Each row is a point on a landscape with many valleys, with its height.
A ball rolls from a point to whichever of its 6 nearest points has the largest drop for the distance, and stops where none of them is lower. Distance is the straight distance between rows; heights are no part of it.
K450: [ -2 -17 -11   2  -5 -13   4   4  24   3  34  -3  -9  23   0  -5   7   3
 -14  -1  24  17   9   0 -21  20 -14  17  -9  31  13   6   7   5 -17 -25
  14   4  -1  10   4]  h=85
K897: [  7  -4   2 -10  -1  11 -10  -7   2  -1  13  -2  11  -8   4  11  -5  12
  -6  -2  -4  -4  -1  13 -10   6   3  -9  -6   1   2   5  -1  11  20   3
 -15   7   1  -7  -3]  h=334
K984: [  2  14 -10   9  25  19  30 -12  -4   6 -15 -10  -8  20  -7  -6 -31  24
   8  -2  -9  -4   5 -11 -16 -34  14  16 -16  -4 -12   0 -10  -6  -8   5
 -14  -5 -18   6  22]  h=373
K516: [  7  -1  -3   2   7  10  18  -7  -6   2 -11 -10   0   2  -8  18 -13  10
   3  -7 -11 -13  -8 -10  -7 -25   5  -5  -8  -7  -2   8 -10   0   5  10
  -8   0 -10  -6  13]  h=828
K265: [ 12  -9 -16  -8  12  21  -4 -13  11 -11  21  -3  12   1  -2  13 -15  27
  -9   1  -5  -4  -3  14 -33 -13   1   6  -1   2   8   5   1   6  25   1
 -17  13   6  -8   5]  h=312
K347: [ -1   5   7   2  -7  -2 -19   3   8   5  22  12   4   7   8 -14  11  -3
   1  -8  13  11   7  14  -1  34   3   3   3  10   9   1  11   5   1 -17
   2   5   4   2 -10]  h=175
K506: [  6  -3  -7   3  -8   0  -9  -3  20   5  26   1   5  10   4  -3  -1   8
  -4  -7  14  11   3  12 -15  16  -3   4  -9  22  10   6   6   7  -1 -21
   3   8  -4  -1  -4]  h=130
K790: [ 11 -12 -20  -9  17  22   4 -18  -6 -16   4 -10   6  -1  -4  18 -20  22
  -4   6 -12 -16  -6  -3 -14 -35  -3   4  -3 -21  -3   6  -7  -7  20  26
 -10   2  -2  -5  12]  h=770
K526: [  5   5  12   2  -4   8 -22  -6   6   5  19   6  18  -1  12 -10   3   8
  -4   0   6   8   2  17  -9  32   5  -6   0   8   7   5   7  12  15  -6
 -12   7   6  -3 -10]  h=212
K50: [ -2   4   7  -4 -15 -14  -2  17   3   5  -2   9  -7   1  -1  -9  14 -15
   9  -1   7   7   2   8  17  14   0  -2   5   9   9 -11   7  -8 -20  -8
  17  -1   3   6  -8]  h=164
K348: [  8  -8 -20  -3   9  15 -19 -21 -17 -18  -9  -7  15 -22   8  17 -17   7
 -12  11 -18 -10 -13 -12   9 -27 -11  -2   6 -38 -15  21   7 -15  24  34
  10  -6   3 -12  -6]  h=473
K949: [  8  -2  -3  -2   2  11 -12  -8  16   3  28  -2  10   3   3   1  -5  18
  -4  -1   3   0   1  17 -19  12   1  -2  -6  13   6   6   3  11  16 -11
  -8  12   5  -9  -5]  h=167
K382: [  8  -5 -12  -8  14  15  13 -13  -3  -5  -4  -8   5   7  -5  17 -17  16
  -1  -3  -7 -15  -6  -7 -11 -33   5   0  -6 -11  -7   4 -10  -2  14  17
  -7   2  -7  -1  16]  h=831
K909: [  3   6 -10   0  18  14  23 -14  12   0   2  -8  -8  23  -5  -4 -24  30
   6  -7  -3  -4   5   2 -25 -22  13  19  -4  12   0   3 -14   3  -5   0
 -12   6 -16   2  18]  h=221
K786: [ -9   6  21  -3  -4   4  -8  12 -22   4 -17   8  12 -17   2  -2  14 -21
   2   1 -12  -4 -10   6  25  19   3 -19  12 -15   1 -15   1  -1  11  13
  -7 -11   5  -3  -6]  h=184
K983: [  2   3  -2  15   9   3  33  -2 -10  13 -34  -9 -12   3  -3   7 -14  -1
   8  -2  -9 -10  -2 -18  -3 -31   1  -8 -11  -4 -18   8 -11 -10 -16   4
  -6  -3 -10  -2  12]  h=381
K73: [  7   3 -11   6   9   8  24 -10   6   5  -9  -7  -6  12  -4   8 -15  12
   7  -5  -2  -5  -1  -1 -16 -23   6   8  -6  13  -5   2  -9   1  -7  -5
  -6   1 -15  -3  17]  h=340
K533: [  4   7  -6   9  11   8  29  -7   0  -1 -17 -11 -10  10  -5   6 -16  10
   7  -4  -2  -7  -1 -10 -10 -27  10   1 -12   2  -7   2 -11  -1 -11   7
  -9   2 -17  -2  16]  h=524
K504: [  7  -4   5 -10  -2   9 -10  -2  -3   1   0   0  16 -14   4  14   0  10
  -7   1 -13  -8  -4   7  -2   1   3 -11  -3  -8  -5   4  -2   3  20   9
 -11   0   1  -9  -4]  h=565
K189: [ 12  -6 -15  -5  12  18   8 -17  10  -7  13  -5   3   7  -7   7 -17  27
   0  -4  -1  -8   2   9 -25 -22   1  10  -7   3   0   6  -9   2  14   2
 -13  13  -3  -6  12]  h=407
K989: [-10   8   7   0 -14 -37   4  33  -2   4 -25   5 -21  -2  -4  -6  13 -28
  12  10   8   2   4 -11  37   3   0   2  16  -1   6 -16  11 -14 -28 -17
  25  -1  18  13 -15]  h=396
K733: [  4  -5 -10   4   0  -6  15  -6  22   0  14  -5 -12  16  -1  -3  -4  15
  -3  -4  16   8   8   2 -21  -4  -9  14  -8  25   8  10  -5   1 -23 -21
   5   4 -17   2   9]  h=134
K483: [ -4  13  -7  19  19  -1  38  -1   4  13 -31  -8 -21  16  -2  -2 -14   0
   8  -3  -5   1   5 -17 -10 -27   3   8 -11   6 -15   3  -9  -8 -29  -2
  -2  -9 -17   5   7]  h=63
K581: [-12  15  17  13  -1  -1 -39  -6  -1   1  30  16   6   2   1 -27  25 -14
   2  -4  19  17  10   8  10  42   6   4  16   0  10  -9   7  18  10  -3
  -9   9  12   0 -13]  h=203
K915: [ -1   8  20  -8   3  17 -34 -11  -8   1  23   7  22 -11   8   0   7  13
 -19  13 -14   0   0  10  -6  21   4  -5   9 -10   1   6   0  16  33  13
 -19   0   9  -2  -3]  h=308
K47: [-10  13  19   5  -2   3 -31  -4  -2   4  25  13  11  -2   6 -17  13  -5
   0  -1   5  10   1  10   2  39   7  -5   9   1   8  -2   5  20  16   2
 -16   4  11   2 -11]  h=229
K44: [ -4   4 -10  14   2  -7  28   2   8   5 -20  -7 -24  12  -1  -2  -3   0
   2  -1   3   5   7  -8  -9 -22   4   9  -9  14  -6  10  -7  -2 -31  -9
   2  -6 -17   1   3]  h=253
K954: [-13  -6  -5  -7 -12 -43  18  26   1  -7 -14   0 -39  11  -6 -10  11 -21
   1  14   2  16  11 -19   9  -8 -11   4  -2   6   0  -8  -2  -4 -38 -23
  25  -9  10  19   1]  h=445
K891: [ -9  -4   0  -1 -18 -38  13  26   1  -3 -10   2 -28   6  -2  -7  14 -19
  -1   9   3  11   8 -13  17  -5 -12   5   2  10   8  -7   5  -8 -35 -19
  28  -1   7  15  -2]  h=425
K828: [ 13  -9 -14  -6  10  15  -2 -14  -9 -13  -3 -13  11  -8   0  22 -15  15
  -6   6 -11 -15  -7  -5  -4 -28  -4  -1  -2 -24 -10  11   0  -7  25  26
   0   1  -3 -10   7]  h=649
K412: [  2  -8 -16   5  -2  -2   3  -7  29   1  28  -3   1  19   5   0  -8  12
  -5  -3  15  11   7  13 -24   8  -2  13 -11  27  13   9   0   8  -7 -25
  -1  10  -6  -2   2]  h=112
K857: [ -2   0 -12 -13   9  20 -46 -26 -10 -16   9   6  26 -25   8   8 -10  15
 -25  27 -13  -7  -6   6  -4 -10  -8   7  15 -28 -10  13   8  -4  31  34
   3  -5   3  -8  -3]  h=619
K496: [  5 -11   5   2   1   9  -4   0 -21  -7 -19  -7  14 -25   6  21   1  -8
 -11   8 -18 -12 -17 -16  24  -6  -9 -16   1 -27  -9   7  -7 -11  21  23
   5  -9   4  -5  -4]  h=856
K293: [  5  -5  -6   0 -11  -6   0   2  11   5   7   0  -3   4   3  -5   1   0
   1  -8  11   4   2  12  -4   8  -5   1  -7  18   6   5   2   1 -13 -16
   6   0  -7   0  -6]  h=265
K421: [  0  -9  -7   4  -8 -11  11   3  17   3   7  -2 -14  14   0  -3   4   0
  -3  -1  14  12   6   0 -12   1  -7   8  -8  28   7   6   0   2 -26 -18
  10   0 -11   1   3]  h=196
K433: [  5 -11 -15 -20  11  18 -24 -22   0 -21  15  -3  19 -15   1  14 -13  29
 -20  20 -10  -4   0   9 -14 -20  -5   4   6 -21  -5   8   9  -2  34  23
  -4  -2   7 -12   0]  h=643
K583: [ -1 -11  -4  -2  -7 -25   5   9  21  -3  37  -3 -16  21  -3 -15  19  -4
 -14   4  17  16   9   0 -19  26 -12  16  -4  23  11  -7  14   3 -15 -30
  17  -1   6  13   1]  h=143
K351: [-14  10  15   3  -8 -17 -22   8   6   1  19  10   0   5   1 -23  19 -17
   0  -4  24  18  13   6  15  38   5   2  11   5   7 -21  14   5  -7  -7
   7   1   8   6 -14]  h=233
K987: [ -2   1 -12  14   4  -3  24  -5  11   5 -11  -5 -19  17  -2  -4  -7   7
   3  -3   4   5   9  -5 -18 -18   4   7  -7  13  -4   7 -13  -1 -25  -5
   1  -3 -20  -3   9]  h=247
K357: [-19  16  25   5   0   3 -32   0 -13  -1  17  15  13 -13   6 -15  25 -18
   5   0   3   3   6   7  17  30   8  -9  20 -16   2 -10   3  18  14   9
 -18   0   8   0  -9]  h=268
K866: [-18  17  22   2  -6  -3 -23   8 -15   0  -1  15  10 -11   0 -13  21 -23
  12  -8   4   4   3   7  24  26  15 -11  21 -13   1 -15   2   6   9  10
 -10  -4   7  -1 -11]  h=304
K391: [  9 -13 -17  -3  11  17  -5 -17 -10 -15 -11 -11  12 -14   5  19 -18   6
  -4   3 -15 -16  -9 -13   6 -35  -7  -1  -6 -32 -13  19   0 -13  26  31
   4  -5  -3  -8   2]  h=124
K251: [  2   1   3  -6 -12  -4  -9   6   7   6  14   8   3   1   5  -4  10  -8
   1  -5  11   7   0  12  -1  25   2  -1  -4  15   8   2   9   7  -4 -13
   4   1   3   2 -10]  h=270
K785: [-24  19  22  16   2   1 -41  -5 -13  -6  28  18  15 -12   0 -21  28 -16
   8  -1   7   9   9   9  12  33   5  -2  23  -8  13  -4  -1  28  24  13
 -22  12  13  -1  -5]  h=237
K69: [ -9  15  16  -2  -8 -18 -21  19   5   3  -1   9  -3  -4  -2 -19  21 -26
  10  -2  16  10   6   5  29  24  10  -5  17  -2   6 -21  11  -3 -10  -4
  10  -2  11   9 -19]  h=329
K654: [ -7 -18  -1  -5  -7 -29   5   6  23   1  41  -1 -18  25  -7 -14  19  -1
 -15  -2  18  15   8  -8 -23  32 -18  18  -5  21   9 -11  16   6 -15 -32
  13   2  11  24   5]  h=187
K818: [ 14  -6 -18   8  14  15   2 -15 -22 -16 -21  -8  10 -21   7  23 -17   0
  -1   3 -16 -14 -14 -24  18 -37 -21  -6   1 -32 -21  22  -2 -23  21  36
  12  -4   2  -8  -2]  h=489
K428: [-10   2   3  -9 -13 -31   0  27   3   1  -9   4 -19   2  -4 -10  10 -20
   9   5  12  13   3  -3  22   8  -3   3  10   8   3 -16  10  -9 -25 -16
  26  -2  15  13  -6]  h=379
K494: [ -6 -15   3 -12 -11 -32   7  15  12  -4  24  -1 -21  19  -4  -9  19  -5
 -11   1  13  18  10 -12 -16  21 -15  12   1  21  10 -17  12   1 -22 -24
  22  -3  12  23   5]  h=390
K214: [-20  19  20   9  -1 -12 -37   0  -2  -4  22  12   7  -2  -5 -25  27 -27
  11 -10  24  11  11   5  18  39   8   0  24  -5   6 -18   6  15   1  -2
  -7  13   9   5 -14]  h=238
K864: [  8  -7 -15  -9  21  21  11 -17   3 -12  11 -10   6  13  -6  13 -21  26
  -1   5  -7  -9   0   4 -24 -29   3  13  -6 -10   2   6 -10   1  18  13
  -8   9   0  -7  11]  h=564
K134: [ -6  -1   3   8 -14 -13  17  17 -11  10 -36   4 -11  -9  -7   0   5 -22
   9   2  -4  -8  -7  -4  21  -5  -5  -9   3   8   0   4   3 -10 -25 -12
  11   2   4   5  -5]  h=412
K910: [ 11   2 -16  -5  28  27  24 -20   7 -11  10  -7  -7  24  -6  -8 -31  34
   6   0  -5 -11   8   5 -31 -29  14  22  -8   6  -1   2 -12  -4   7  10
 -15   7  -9  -2  19]  h=300
K932: [ -7   6  18  -6  -9  -2  -7  18 -15   7 -14  10   9 -14   4  -6  15 -18
  11  -4  -3   2  -3   4  27  19   6 -15   5  -6   2 -11   5  -3   1   3
   2 -10   6   0  -9]  h=368
K565: [ -3  -2   2  -3 -14 -12   0  14   7   2   1   8  -5   3   0  -9   9 -12
   5  -3   8  10   4   7   7  11  -3  -1  -4  16   3  -6  12   1 -21 -16
  15   0   2   8 -10]  h=415
K952: [ -5   0   7  -8 -15 -24  -5  15  14   3  18   3 -10  13   0 -18  18 -19
  -2   0  18  18   8  -1  10  31  -5   7   8   8   7 -21  15  -3 -16 -19
  20   1  12  15  -8]  h=353
K54: [ -8   4  13  -1 -11  -2   3  20 -16   9 -22  11  10 -17  -1   0  12 -22
   7  -1  -6 -10 -11   3  26  16   2 -14   3  -5   4 -12  -1  -5   0   3
   2  -8   7  -2  -5]  h=377
K239: [ 10  -2 -10   2  18  14  23 -11 -11  -6 -17 -16   1   4  -5  12 -23  11
   4   2 -11 -17  -8 -22  -2 -43  -5   1  -9 -19 -14   9  -4 -14  14  21
  -8  -3  -7  -1  16]  h=220
K815: [  0  -8  -6   1 -10 -14   4  11  20   2  18  -2 -12  13   3  -6   6   0
  -2  -5  15  16   7   5  -8   9 -10   7  -5  24  10   4   5   3 -21 -24
  12  -1  -2   5   0]  h=171
K238: [  8  -9   3   4   1   7   9  -4 -16  -5 -24 -10   8 -15   4  22  -9  -5
  -2   0 -17 -13 -15 -17  18 -17  -7 -11  -5 -20 -14  11  -6 -12  17  19
   1  -3  -2 -10   5]  h=857
K247: [ 11 -12  -8 -10   4  14 -12 -10 -11  -9  -6  -7  13 -15  -2  19 -10   6
 -14   6 -18 -12  -8  -3   6 -17  -8  -6  -2 -24 -10  11  -4  -9  26  27
  -2  -4   4  -6   4]  h=651
K459: [-17  19  17   2  -6 -20 -18  19  -5   9 -15   8   1 -11  -9 -15  19 -31
  21  -5  11   4   3   3  38  23  13  -8  27 -11   5 -28  14  -7  -5  -2
   7  -7  12   1 -15]  h=316
K585: [ 11  -5 -18  -5  23  23  14 -23  14 -11  25  -4   4  18  -5  -1 -26  35
  -1   3   0  -9   1  11 -37 -23   3  14  -3   8   7   3  -7   5  16  -2
 -16  16   0  -7  13]  h=364
K485: [  9 -12 -13 -15  10  18  -9 -15  -7 -16  10  -6  11  -6  -2  18 -16  19
 -14   6 -10  -8  -6   3 -12 -23  -1   4   2 -20  -5   8  -2   1  30  20
 -11   4   1 -12   4]  h=646
K619: [  7  -7   0 -11   9  20 -18 -13  10  -7  22  -1  15  -6   6  11 -10  26
 -15   7 -10  -3  -4  15 -26  -3   1   0   1  -8   4   4  -1   8  29   6
 -14   9   8  -9  -1]  h=309
K509: [  0  -7  11  -3  -7  10   0   8 -21   0 -20   2  11 -21   3  16   6  -8
  -1   0 -15  -9 -12  -9  21   7  -2 -16  -3 -16  -5   1  -3  -4  12  14
  -6  -9   4  -2  -2]  h=675
K948: [ -4   6  -3  18   0 -11  29   2 -10   9 -37  -2 -18  -1  -4   3  -2 -14
   8   0  -8  -6  -3  -9   4 -23  -3  -3  -7   6  -8   8 -11  -7 -27  -5
   5  -3  -7   0   6]  h=310
K693: [ -2  -9  -6  -1 -15 -24   7  10  14  -3  10   0 -16  15   1  -7  14  -7
  -5  -1  13  15   9   0  -8   7 -13  12  -2  21   7  -3   8   4 -27 -25
  20   1  -1  11   1]  h=211
K851: [ -3   8  19   2  -8   0 -19   6  -5   5  13  11   7  -5   4 -16  16 -10
   3  -2   9  10   1  14  10  32   5  -8  10   1   5  -7  10  13   2  -2
  -4   0   3  -1 -13]  h=262
K144: [  1   2  11  -7 -14   7  -6   7  -8  10  -5   9   8 -13   6   1   7  -5
   2  -6  -6   0  -7   9  10  18   6 -15  -1  -3   2  -5   0   4   4   2
  -2  -1   2  -3  -8]  h=602
K395: [  2   0  17  -8  -4   7 -17  -1 -14   1   5   7  19 -18   9   8   9   0
  -9   4 -14  -5  -2   3  10  14   2 -16   8 -15  -5  -3  -2   6  22  16
  -9  -5   2  -5  -6]  h=442
K576: [  3  -2  -5   8  -1   3  21  -1   2   4 -19  -6  -9   2  -2   8  -6   5
   6  -8  -8 -11   1  -5  -9 -22   2   0 -11  10  -3   7 -16  -2 -13   0
  -2   4 -15  -2   7]  h=560
K418: [-10   0  -3   7 -12 -33  20  20  -3   0 -29   1 -34  -1  -4 -11   5 -21
   5  13   1   3  -2 -11  14 -12  -9  -3   4  15   1   0   0 -12 -41 -16
  22  -3   5  13  -3]  h=438
K736: [  0  -1   7  -5 -14  -5  -2   9  -2   7  -4   9   2  -3   3  -3   6 -10
   8  -4   3   2  -2   8   6  15   2 -10  -1   8   1  -3   4   2  -5 -10
   1  -1   2   2  -7]  h=518
K359: [  4 -10  -8   2 -12 -10  -5   0  21  -1  34  -1  -2  14   2 -12   7   0
 -11  -5  21  13   3   9 -13  26  -8  11  -5  21   9   4  12   4  -8 -27
  13   3   4   3  -2]  h=115
K457: [  8  -6  -9   5   6  11  -8 -11 -25 -14 -33 -11  13 -31  11  19 -13  -5
  -5   4 -19 -14 -18 -26  30 -22 -16  -9   1 -32 -13  19  -4 -21  21  31
  13 -12   3 -14 -10]  h=628
K22: [  4  -4  -4   6  -5  -1  15   0   3   6 -14   5  -4   1   3   8   2  -1
   7  -6  -3  -8  -5  -2  -3 -11   1  -6 -10   8  -6   6  -7   0 -12  -3
   4   2  -9  -2   1]  h=638
K442: [  3  -2  -6   3 -12  -8  20   5   3  11 -23  -2  -7   0   2  -3   4 -11
  10  -3  -1  -4   1   1   5  -9  -5  -6  -8  14   1   4  -3  -2 -25 -12
   6   1  -6   1   0]  h=435
K726: [  5   2 -13   8  12   6  18 -10  16   2   5  -5  -8  20  -5   0 -17  22
   4  -6   9   1   9   3 -22 -16   4  17  -7  22  -1   5 -14   5  -9 -10
  -6   5 -13  -2  10]  h=163
K664: [  2  -7   3 -13   2  16 -35 -10 -11 -12   0   0  17 -24  11  13  -3   5
 -21  18 -17  -8  -4  -3   8  -2  -4  -3   6 -30  -9  10   3  -6  31  28
  -2  -7   1  -8  -8]  h=591
K400: [ -4   7  10  -3 -11  -6 -19  10   1   7   5  11   2  -4   4 -17  13 -17
  12  -5  10  12   6   9  16  31   5  -4   8   4   8 -14   9   0  -3  -6
   5  -1   1   4 -12]  h=372
K67: [-20  20  23   2  -2 -11 -29   8  -4   3   9  14   6 -13  -3 -17  24 -22
  10  -4  16  11   5   9  24  36  12  -4  22 -13   6 -19   2  12   5   4
  -9   4   7   2 -10]  h=287
K126: [-21  19  19   7  -5 -14 -26  12  -4   1  -6  13   0 -10  -5 -23  25 -34
  16  -6  14  11   7   5  38  26  10  -8  24 -13   6 -26   6   6  -1   6
   1   0   6  -1 -15]  h=298
K475: [ -5   4  21  -2  -8   4 -18  10 -21   0 -11   7  18 -19   6   0  14 -15
  -2   5 -11  -4  -4  -4  19  19   1 -17   6 -19  -3  -5   1   2  19  17
  -7  -9   5  -3  -7]  h=393
K194: [  3  16  -8   6  28  23  41  -8  -5  11 -25  -9 -13  23  -8  -2 -36  22
   8   0 -14  -7   4 -16 -13 -31  10  18 -17  -7 -17  -2 -10 -16 -10   7
 -14 -15 -14   8  18]  h=460
K208: [ -9  11  23   1   4  11 -29  -3  -9  -1  17  10  20 -13  11  -6  12  -6
  -6   1  -3   1   2  11   7  25   8 -11  13 -10   4  -4  -1  17  22  14
 -19  -2   9   0  -3]  h=269
K596: [ -1  -5  12  -7  -3   6 -23   5 -18  -5  -9   5  20 -18  10  11   5  -5
 -11  10 -21  -9  -9  -6  17  12   3 -15   5 -25  -8   0  -3   1  29  24
  -7  -9   2  -3  -4]  h=614
K625: [ 11 -10  -6  -7   2  12   3  -9  -2  -5  -3  -8  10  -5  -1  18 -10  17
  -4  -2  -7 -14  -2  -2 -10 -17   0  -5  -6  -8  -2   5  -8   0  16  11
  -8   6  -3  -7   6]  h=902
K51: [ -8   7  -9  15   2 -16  29   7   3   7 -24  -6 -24   6  -4  -2  -1 -12
   3   3   2   7   5 -13  -5 -20  -2   2  -4  14  -8   9  -8  -2 -39  -9
  10  -8 -10   3   6]  h=244
K660: [ -9  -5  -1  -4 -17 -27  13  21   3   0  -8   4 -20   7   1 -11  11 -16
   6   3   7  10   3  -3   9   1  -5   3  -1  14   8  -5   5  -8 -34 -14
  23  -4   3   6  -6]  h=413
K635: [ -6   6  21   0  -4  -2  -5  19 -25   7 -26   9  12 -20   0  -1  15 -25
   8  -2  -5 -10 -10  -7  31  16   6 -19  10 -19  -1 -15   4  -6   7  11
  -2 -12  12   3 -12]  h=327
K649: [  8  -3  -5  -2  -1  10  -4  -9  14   3  12  -6   8   5   2   7  -7  16
   3  -6   2  -1  -4  12 -16  -4   3   1  -5  15   6   4  -1   8  10  -7
 -10   9  -2  -8   1]  h=257
K887: [ -5 -13  -4 -13 -12 -39  15  26   8  -3   7   4 -35  16  -7 -10  18 -15
  -8   9   6  20  10 -17   2   0 -14  10   0  15   6 -14   2   2 -33 -27
  24  -4  10  23   5]  h=521
K534: [ -8   0 -13  11  -1 -20  28   6  11   0 -14  -2 -29  16  -2  -8   1  -9
   1   4   9   8  10 -10  -6 -18  -6  10  -6  18   0   8  -4  -5 -39 -12
  15  -5 -13   3   4]  h=282
K316: [  1  -3   1   3 -11  -3  11  10 -14   6 -26   4   2 -12  -3   9   4  -9
   8  -2  -7  -9  -8  -4  12  -4   0 -14  -3   0  -3  -3  -3  -6  -9   0
  -2  -6   3   0  -1]  h=567
K340: [  5  -2   2  -6 -13  -1   0   5   2   6  -1   2   3  -3   2   4   1  -1
   7  -7   5  -2  -1  11   0   6   4  -6  -5  12   1   2  -1   5   1  -7
  -3   2  -4  -5  -2]  h=210
K922: [  0  11 -11  11  19   9  33 -10   7  11 -21 -10 -19  23  -4  -3 -18  14
   8  -7  -7   0   4  -8 -16 -31  11  18  -9   7 -14   6 -11  -5 -18  -2
  -5  -6 -21   3  16]  h=200
K83: [  1  16  -6  11  25  15  36 -12  -7   6 -28 -11 -11  14  -8   5 -30  14
   7  -4 -13 -10  -2 -16 -12 -36  10   9 -15  -8 -18   2  -9 -12  -9   5
 -11  -9 -13   4  17]  h=461
K139: [ 12  -7   0   5   3   6  13  -5 -16   0 -22  -9   3  -8   0  15 -10   0
   0  -1 -12 -15 -12 -13   8 -22  -6 -14 -12 -13  -9   4  -6  -7  11  15
  -6  -4  -5  -4  10]  h=694
K920: [ 10  -3   0   0  -5   7  -9  -5  10   7  17   0  11   2   2   2  -1  11
  -1  -1   3   4  -2  18 -10  13   2  -3  -5  16   7   5   2  11   7 -13
  -3   8  -1  -2 -10]  h=197
K753: [  9 -10   2  -7  -4  14  -3   0 -14  -2 -10  -5   9 -14  -2  20  -4   3
  -5   0 -17 -10 -12  -4   6  -6   1 -15  -6 -13  -8   5  -5  -5  15  15
  -4  -2  -1  -8   0]  h=840
K651: [  5  -4  -8   0  -6  -2   4   0  21   3  18  -1  -4  11   0   0  -1  10
  -2  -7  15   8   5   7 -12   9  -7   4  -4  24  12  12  -1   6 -11 -17
   3   6 -11  -1  -1]  h=137
K508: [  9   7 -10   1  25  21  28 -15  -4  -1  -3  -8  -8  22  -9  -2 -34  28
   8  -1  -9 -13   5  -8 -20 -35  12  15 -10  -1 -10   1 -12  -3   4  13
 -13  -3 -14   5  25]  h=355
K285: [ 10  -1 -17   3   9   7   9 -13  25   0  20  -6  -5  20  -3  -3 -15  21
   2 -10  10   4   5   8 -30 -10   2  17  -6  21   9  11  -7   5  -4 -17
  -3  14  -9  -5   3]  h=129
K220: [  3 -10 -12 -17  13  23 -38 -27  -4 -18  24   4  25 -20   4   6 -11  23
 -28  26 -12  -5   0  15 -24 -11  -9   8  11 -24  -3  11  11  -3  33  23
  -3   1   7 -14  -3]  h=625
K223: [  7  -7  -2 -16   2  13 -13 -11  -1  -7  12  -1  15 -11   4  16  -7  19
 -13   3 -10  -6  -1  10 -10  -4   1  -8  -3 -10  -5   8  -1  11  28   6
 -11   1   7  -9  -3]  h=408
K21: [ 5 -6  1 -2 -4  4  5 -1  1  7  0 -3  6 -3  0 10 -2  5  0 -6 -6 -4 -7  7
 -7  0 -1 -8 -9  3  3  3 -5  3  3  0 -8  8 -6 -8  1]  h=613
K376: [-11  12  18   4 -10 -20  -6  24  -9  11 -27   5   1 -13  -4  -8  19 -32
  17  -4   6   2  -5   1  38  16   6  -7  20  -6   7 -21   8 -10 -10  -3
  11  -7  16   5 -16]  h=330
K759: [ 11  -3 -10  -2   5   8   4  -7  12   1  10  -5   2  10   1   9 -12  19
   5 -10   5  -3   3  12 -20  -6   0   4  -6  14   3   5  -6   8   1 -11
  -5   8  -6  -6   5]  h=241
K158: [  5  -7   8  -6 -12   4   0   6 -11   2 -11   2   9 -17   1  11   5  -5
   1   0 -10 -12 -10  -1   9   7   2 -16  -1  -8  -3   0  -3   3   9   8
  -7  -2  -1  -4  -3]  h=751
K119: [  7   3   2   9   1   4  22   0 -12   8 -28  -8  -3  -8  -1  15  -4  -7
   7  -5 -12 -19 -12 -17   5 -17  -1 -12  -8  -4 -10   6 -11  -5  -4   7
  -4  -4  -5  -4  12]  h=122
K918: [ -7   5  10   0 -16 -19   3  22  -4   8 -22   9  -4 -11  -4 -11  15 -23
  13   1   3   4  -1   0  28  14  -1  -6   5   4   7 -14   8 -12 -19 -12
  17  -6   7   5  -7]  h=358
K482: [  7   9  -4  12  18  11  29  -3 -10   0 -27 -13  -7   6  -8  11 -19   3
   2  -2 -10 -13  -5 -21  -3 -34   0   4 -11  -9 -16   3 -11 -12  -5  11
  -6  -6  -8   0  17]  h=595
K91: [  8  -4  -8  -4   4  18  -9 -14  12  -2  24  -2  14  -3   1   7 -10  26
  -7   0  -4   1  -1  11 -26  -5   3  -4  -4   3   8   2   0   7  22   0
 -16  10   5  -8  -1]  h=234
K423: [-13   4  16   5  -3 -16 -30   1   9   0  34   4  -4   8  -3 -28  21 -17
  -4  -9  26  19   9   5   5  49   5   6   9   3   9 -16  16   6  -4 -13
   6   7  13   7 -12]  h=168
K616: [ -9  -1   6   6  -5 -14 -17   1  15   4  36   5   0  12   1 -20  18  -6
  -8  -5  19  15   8   8  -4  44  -3  11   1  10  13  -6  17   6  -3 -22
   9   6   8  10  -7]  h=144

Where does a ball stop that starts at each point below?
K649: K450
K485: K450
K664: K450
K753: K450

Call two points neighbours if one is among the 6 nearest of the other. Go from one point of each pair to the other, from neighbour to neighbour, staying as low as possible. Name the highest point that can't be avoided.
K786 and K391: K664
K786 and K450: K866
K119 and K239: K482
